Each row is a point on a landscape with many valleys, with its height.
A ball rolls from a point to the lowest of its 2 nearest points, and stops where none of them is lower. Distance is the straight distance between rows; heights are no part of it.
k772 h=507: [  9 -29   8   3 -19 -16   6  -2   2 -11 -43 -11 -34  22 -18   8 -19  -7
   9 -17 -21  35  -3 -45  12]
k211 h=481: [  5  18  -9  25   2 -15 -21  -7  20  25 -18  -4  -1  25  -9  12  15  28
  -5  -1  -2  -5  39  61 -26]
k859 h=163: [ 12  10   0 -35 -24 -13 -25  31   8  14 -24  13 -21 -16  30  -6   1   7
   5  18  -2  -9 -40 -33  18]
k332 h=73: [ 24   7  -5 -31 -21 -37 -40  25  11 -12 -26  12 -18  10  34  -9  15  26
 -17  27 -12 -20 -21 -16  18]
k743 h=343: [  3   9 -18 -17  -5   6   7  -7 -56 -40  51 -12 -36 -27  26 -33  -6 -24
   2   6  18   9 -34 -75  -5]
k172 h=289: [-19  50   6  -5  13  35  -9  27  -2  18  38  -6 -11 -28  32 -38 -13 -27
   7  -5  19 -14 -35  19   4]
k484 h=272: [ -6 -32  17  -3  -6  21  18 -21 -50   5 -19 -15   3 -15 -24  19  -7   2
  19   7   5  15  46 -23 -20]
k714 h=482: [  7  12   7  14  24   0  12  -5  15  -4   0 -10 -13 -26  18   5  -4 -16
  20  21  15   9  29  -2   6]
k562 h=515: [  0 -27 -11   9  26  40  15  -3 -22  29  18   1  33  -6 -30  16   3  24
  12   6 -18   4  34  26  -6]
k770 h=508: [ 27   7  19  -9  -1  -3   2   7  27 -10  -4   3 -22 -24  19  12 -18 -15
   0  26   2   3  -4 -21   3]
k191 h=284: [-10 -44  -4 -15 -31 -65 -27 -38 -11 -36 -17  12  -1  36 -12   9  11  14
 -54   5 -25 -24  -1 -13  22]
k622 h=525: [ -6  10 -14  28   5  20  42 -12 -61  31  26 -52  18 -13 -34  16   7  -9
  19  -5  -7   4  12  21 -43]
k604 h=611: [ -7  34  15   3   9   7   9   9  44  24  16   1  21   1 -16 -19 -22  -3
  -6 -17 -12 -25   1  49  -4]
k647 h=229: [ -6 -19  23 -34 -43 -19 -28   2  10 -24 -32  40 -16  20  10   3   1  12
 -18  -4 -10   5 -24 -33  20]
k27 h=373: [  3 -23  -6   3  -7 -27  -5  11  22 -15  -8  35 -15  10   1  37  -5   3
 -18  -7   4  13   1 -10  14]
k391 h=210: [-10  35   6   5  37  21  10  15 -12  -7  38   0 -15 -28  23 -24 -13 -20
   2 -20  10 -11   3  10  -3]
k493 h=168: [  8 -15   9 -27 -33 -48 -32   0   6 -35 -24  28   3  29  42   6  13  20
 -39  13  -3 -17 -21  -5   5]
k39 h=194: [ 12 -12   1   5  26  17  13  -9 -21  -6  24   2 -12 -15 -23   9 -19 -29
  -1 -24   4   6  13 -35 -25]
k327 h=537: [-19 -23 -12 -22 -22  19  -7 -28  -4 -16   6  -4 -35  -4   8 -13 -53  -3
   9 -32  -5  30 -30 -72  36]
k101 h=499: [ 10  32  -8  11  16   3  24  -7 -30  28  26 -33   6 -16 -21  -8  -7 -25
  13 -17 -35   8   5  23 -38]
k855 h=80: [  2  18   7  14  33   9   8   7   5   8   1  15 -21 -13  -6   3 -11 -17
   2 -26 -11 -14  -5  -9  -9]
k381 h=188: [ -1 -11  12 -25 -20  -8 -14 -23  -8 -18 -27  39 -15 -12   7   7 -15  -1
   7 -23  -1  26 -17 -34   4]
k619 h=602: [-49  43 -18  31 -14  23  30 -12 -39   7  61 -30  21 -16 -10 -21  31 -22
  13 -27   5   7  30  33 -33]
k567 h=336: [ 18  14 -15 -32   7  15 -12  14   0   2  10  14   1 -15  36  12 -31  -9
  -8 -22  12   9  -4  -4  -5]
k286 h=731: [ 23 -16   2  -1   5  -4  -9  10   2  -3  -9  29  20 -20  -7 -16 -17   4
 -10 -23  -6   9 -27  -3   3]
k558 h=451: [  3  -9 -26  21 -10 -38 -26  -6  17   2 -13  -9  10  24  -1  22  32  31
 -29  16   7 -16  45  45  -5]
k630 h=329: [  1 -23   8   2  -6   2  22  -9  11 -12 -10  19   3   4  -6  42   2  -2
  12   0 -18  16   7 -17 -12]
k65 h=120: [ -3 -12  27 -34 -30   8 -11 -11 -11 -16  -7  30 -22 -18   4 -18 -22   9
  13 -21  -9  13 -52 -64   1]
k634 h=405: [  5   6  -8 -12  11 -11   7  -2  15   1 -20  20  17  -4  19  17 -23   6
  -4 -23  20  -5  25  16  -3]
k299 h=648: [-24  12 -14  34   2   3  -2 -16  40  46   7 -16  13  32 -52   5   6  26
   9  16   1 -16  24  71   1]
k627 h=156: [  8  -2  -6 -31  21  23 -15  20 -21  -9  -2  18 -36  -5  46 -12 -35  -4
  10   6  14  -2 -44 -29  21]
k996 h=254: [  8  24 -13 -34  13  25  -3  31 -25  -2  27  -1 -17 -26  41  -7 -24 -16
   3  -7  29 -10 -33 -25  -4]
k856 h=521: [-15 -26   9 -16 -19  16   4 -26  -1 -21 -18  -3 -34  17 -22  -4 -24  -1
  12 -29 -29  31 -11 -62  33]
k61 h=432: [ 10  22  24 -10   8  27 -12   9   7  12  10  12   8  -9  12 -18  11 -23
   6   7 -11  18   2  15 -14]
k583 h=280: [  7  -6   7  27  37  38  28  -7 -26  23  -8 -25   5  17 -40  14   8   7
  20   6  22   2  24  18 -38]
k295 h=347: [ 12  -8  16   1   3  -1  27   9 -21   5 -28 -12  24 -11 -17  -9  11  -7
  22 -11 -18  25  13 -10  -9]
k586 h=701: [ 17 -39   3  25   1 -24   5 -18  26  10 -36   2  26  -4 -26  -1   9   8
 -12  13 -11 -14   3 -11   7]
k892 h=554: [-18  -1   5  24  12  31  29  -2  -7  43  14 -27  39  -1 -35   0   0  35
  25  14  -2 -13  28  52 -12]
k641 h=439: [ -6  15 -18   3  25  20  26   1 -56 -25  51  -9  11  -6   6 -22  22 -18
   1 -23 -14  13  14 -15 -17]
k995 h=377: [  0 -13   8  20  -4 -12  18   2  32   1 -13  13  19  13 -11  45  15  12
  -6  13   1  -8  21  23 -10]
k829 h=383: [ 21  -4   9 -12   6   3   8   8  -9  -4 -25  -5   1   3  23 -22  -2 -18
  20  -9 -20  15 -21 -36   1]
k695 h=661: [-15  10  -1  -6  14 -27 -19  -1  21   6 -29  33  11  28 -10   1  50  12
 -17   2  -9 -18  16  24  19]
k187 h=332: [ -5  -9  31   9   0  22  14  -7 -17  24   4  -9  16 -27   0   8  -1 -11
   3   4   1  -1  42   1 -42]
k667 h=586: [-20  25  13  12  -1  19  18   3   5  26  14 -24  23 -17 -17  -7 -23   4
  14   0 -12 -10  37  66  -1]
k255 h=489: [ 14 -47 -10  11 -10 -25   3   0  14 -26 -43 -13  -8  36  -7  12 -12   5
  -4  -1   7  31  17 -26  22]
k730 h=551: [-20  22 -15  27   7  46  25  -6 -50  56  24 -55  22  11 -44  13   8  18
  38 -10  10  -7  14  35 -44]
k492 h=440: [ 13 -36 -10 -11 -27 -39 -36   4  23 -46  -7   5 -24  44  -3   3   3   7
 -47  13  16   6 -22 -27  37]
k56 h=251: [  9 -10 -13 -17  13  21 -34  17  10 -10  -8  35 -25  -7  28  -7  -7   3
  -1  16  45  10 -44 -25  31]
k899 h=366: [-22  11  22  26  16  24  22  -7 -16  20  36 -25  24 -18  11 -20  -6 -25
   1  -5  10 -10  34  20 -35]
k993 h=233: [-13 -25   3 -17 -29 -71 -38  -8  -2 -41  -9   7   2  39  15   1  48   0
 -55   1   3 -23  -8 -15  10]
k607 h=296: [-19  20  10  25   8  23  21  10 -34  -8  56 -14  13 -33  32 -25 -12 -34
 -18 -18   9 -17  -1  13 -24]
k466 h=312: [ -7 -22 -13 -29 -32  15 -24  29  -7 -10 -18  24 -48 -21  28   0  -9  31
  17  14  44   0 -62 -31  32]
k70 h=509: [ 10  21   0   4  19  13   0  -5  -7  15  -4   6   1   7  -8   9  -1  16
  16 -19 -10  12  33  43 -34]
k394 h=472: [ 17 -17   3  -8 -26 -20 -42   5  20 -25 -38   9 -42  11   7 -16 -17  16
 -32   4  12 -31 -50 -47  23]
k445 h=337: [ -3 -12   2 -31   2  18  10  11   1 -13  34  20 -18 -15  17  14 -24 -19
   8  -3   2  19 -21 -53  15]
k413 h=654: [ -6  32 -11 -12   1 -33 -41   6  39  -6  -5  33   6   8   6 -11  47  14
 -29   6   6 -31  -4  17  32]
k49 h=378: [ 17 -18 -19   5 -21 -61 -16 -11  21 -19  -5   7  23  31   1  26  33   2
 -45  16 -22 -16 -16  25  -8]
k532 h=638: [ 14  25  -2  -5  11  -1  41  -7 -18 -15  24 -22  22 -33  28 -10 -19 -18
  16 -25  14   6  -2 -10 -23]
k512 h=401: [  5  16  21  18   5   0  -8  17  20   0 -30   7  -6 -30  28 -21   3  -2
   0  -2   3 -28 -27  -1  11]
k788 h=471: [-11 -10 -12  22  27  32  25   2 -54   6  43 -13  30 -13 -11  -9  11   5
  11 -17  -8  14  31   7 -16]
k584 h=338: [  3 -46 -19  16 -24 -50  -6 -22   1 -31 -32   5  17  40 -18  35  20  24
 -34  -4 -15 -22   0  11   0]
k638 h=414: [  8   0 -21  10 -19 -38 -18   7  34   2   2  13  23  18  13  21  21  20
 -37 -11  -8 -23   9  38  -9]
k778 h=473: [  9 -16   0  18  -5 -34 -13   1  38 -40 -29   6  -9  17  -2  16  31   4
 -32  20   0 -35  -1 -14  28]
k219 h=455: [-12  41  21  11  11  19   4 -15  13  22  35   3   0 -26   6 -19  21 -18
  29  12 -26   7   0  24 -17]
k440 h=313: [ 15 -28  20  -8   1  -2   6 -11 -19   2 -50  -5   1   2 -31  -2  -7  -3
   6  12   1  22  31 -17   4]
k428 h=624: [-10  52  -6  -2   3  -2  26   5  -9   3  53 -21  17 -32  37 -37   7 -20
  27 -11  17  19 -14   5 -13]
k404 h=348: [ 25 -16  17 -16  16 -24  -7  -3  -2 -18 -36  21   4  19 -15  -6  -9   1
 -18  20  -5   7   5   5  24]
k77 h=607: [-54  29 -14  25  16  36  18 -14  -9  31  29 -32   3  22 -17   2  -6  -6
  48 -13   0  17  24  66 -10]
k495 h=628: [-12  33  -3  12   2  -1 -16  -2  56  14   7  -4  14  22 -26 -19   1  18
 -10  -1  -9 -35  18  62  16]
k396 h=664: [ -8  -4 -18  15  -7  -7   7 -18  13  50 -11 -25  27  26 -34  42  16  25
   9  33  -3 -12  17  64 -13]
k824 h=269: [  2 -34   6  -9  -9   4  17  -9 -10 -14  19  11 -12 -18 -21  24 -28 -11
   2 -15 -18  30   4 -39  -6]
k374 h=630: [-39  57 -11  -3   7  24  18 -15   4  11  50 -26  14  -6   3 -21  -8 -23
  39 -20   1  12  20  45  -9]
k613 h=476: [ -1  22  10  24   5  13  17 -13   0  39  19 -15   9 -11 -30   2  20 -18
  25   9 -28  19  12  29 -32]
k712 h=687: [ 15 -43   2  15   6 -21  31 -18  -6  18 -29 -14  21   3 -50  25  -3  31
  12  29  -7  -3   9   2   1]
k321 h=413: [  8  -2  -2 -12  20  20  11  -4 -49 -30  17  -4   0  -6  20 -28   1 -23
  17 -20 -14  32 -14 -36 -12]
k384 h=379: [ -2 -27  11 -29 -16  19  -9   1  26 -26  -2  15 -25   7   5  12 -25  -7
   0   7  12  12 -16 -63  35]
k169 h=442: [  9 -17  12  14 -11  -6 -17   3  30 -26 -36  11 -16 -12  16  -2   2   4
 -17  14  -7 -25 -32 -33  23]
k728 h=217: [ 17 -40  10  17   0  23  14  -8 -34  22 -31 -27   7   9 -25  30  -4  12
  15  20  11  11  24  -3 -43]
k238 h=409: [ 19 -17 -27 -15 -19 -24 -16  25  34 -25 -11  17 -16   7   1  21 -10  -3
 -22   4  12   8 -27 -28  42]
k501 h=349: [ -6 -20   7 -46 -38  26 -22   7   8 -19  -1  17 -51  -5  12  -4 -21  23
  13  15  25   5 -41 -62  36]
k877 h=314: [  2   8 -19 -44   0  22  -3   7 -39  -8  53   1 -37 -27  16 -11 -24 -21
   1 -10  32  -7 -48 -70  -5]
k351 h=452: [ -3   9  12  23  26   7   3  -2  28  15 -20 -15  -4   9   5   4   6  -7
  10  28  11  -9  42  28   3]
k883 h=406: [ 11  27  17 -28  18  -2 -15  21  23  18 -10  17  15  11  -2 -20   2 -15
 -10   9  16  12   8  21  11]
k206 h=465: [ 19 -39  -8  -8 -15 -15 -35   7  18 -31 -42  -3  -3  40  20  -4   9   2
 -28  16  -6  12   8 -22  24]
k67 h=615: [-25  54 -15  10 -10  -1  26   3 -41 -13  81 -13  16 -18  22 -40  20 -25
   6 -25   0  15  -1  22 -24]
k478 h=676: [ -3 -13   1  22   4  -2  28 -20 -22  46 -31 -22  22  12 -38  41  14  30
  30  30   8  -9  -7  30 -19]
k935 h=643: [ -6  47   3  11  -4  -9 -28   7  60   8   0   9  -6  -4  10 -17  17  12
  -2   5   4 -25   5  34  11]
k791 h=376: [ 20   2  18 -23  11 -15 -19  22  15  -4 -14  29  -3   2  -4 -14   3 -10
 -24  32   2 -11 -24   2  34]
k926 h=352: [  0  37   6   0   4  10 -11  34  22  32   6   0 -13 -27  37 -27  -5   1
   7   5   1 -32 -49   7  12]
k292 h=581: [-46  29 -24  34   2  35  29 -12 -37  31  42 -51  18  15 -23 -16  11  -5
  35 -29  10   9  27  47 -36]
k113 h=415: [  6   2   1   0   9 -20  11  -4  40 -20 -27   1  11  16  10  23  13  -2
  -3  28   7 -15  14  22  21]
k590 h=480: [ 14 -30 -19  12  -5 -26 -30  11  11 -21 -23   8   0  24  -2  16  31  22
 -27   8 -10  10  39  10  13]
k631 h=717: [ 10 -14 -10  27  17  -7   5  12  13  20  -7   7  24 -15 -15  -5  -8   9
  -7  -6 -21  -3   1  20  11]

For each start below, name the point where the ball stops.
k631 | k728
k211 | k332
k604 | k728
k772 | k855
k590 | k332
k101 | k728
k351 | k855
k778 | k855
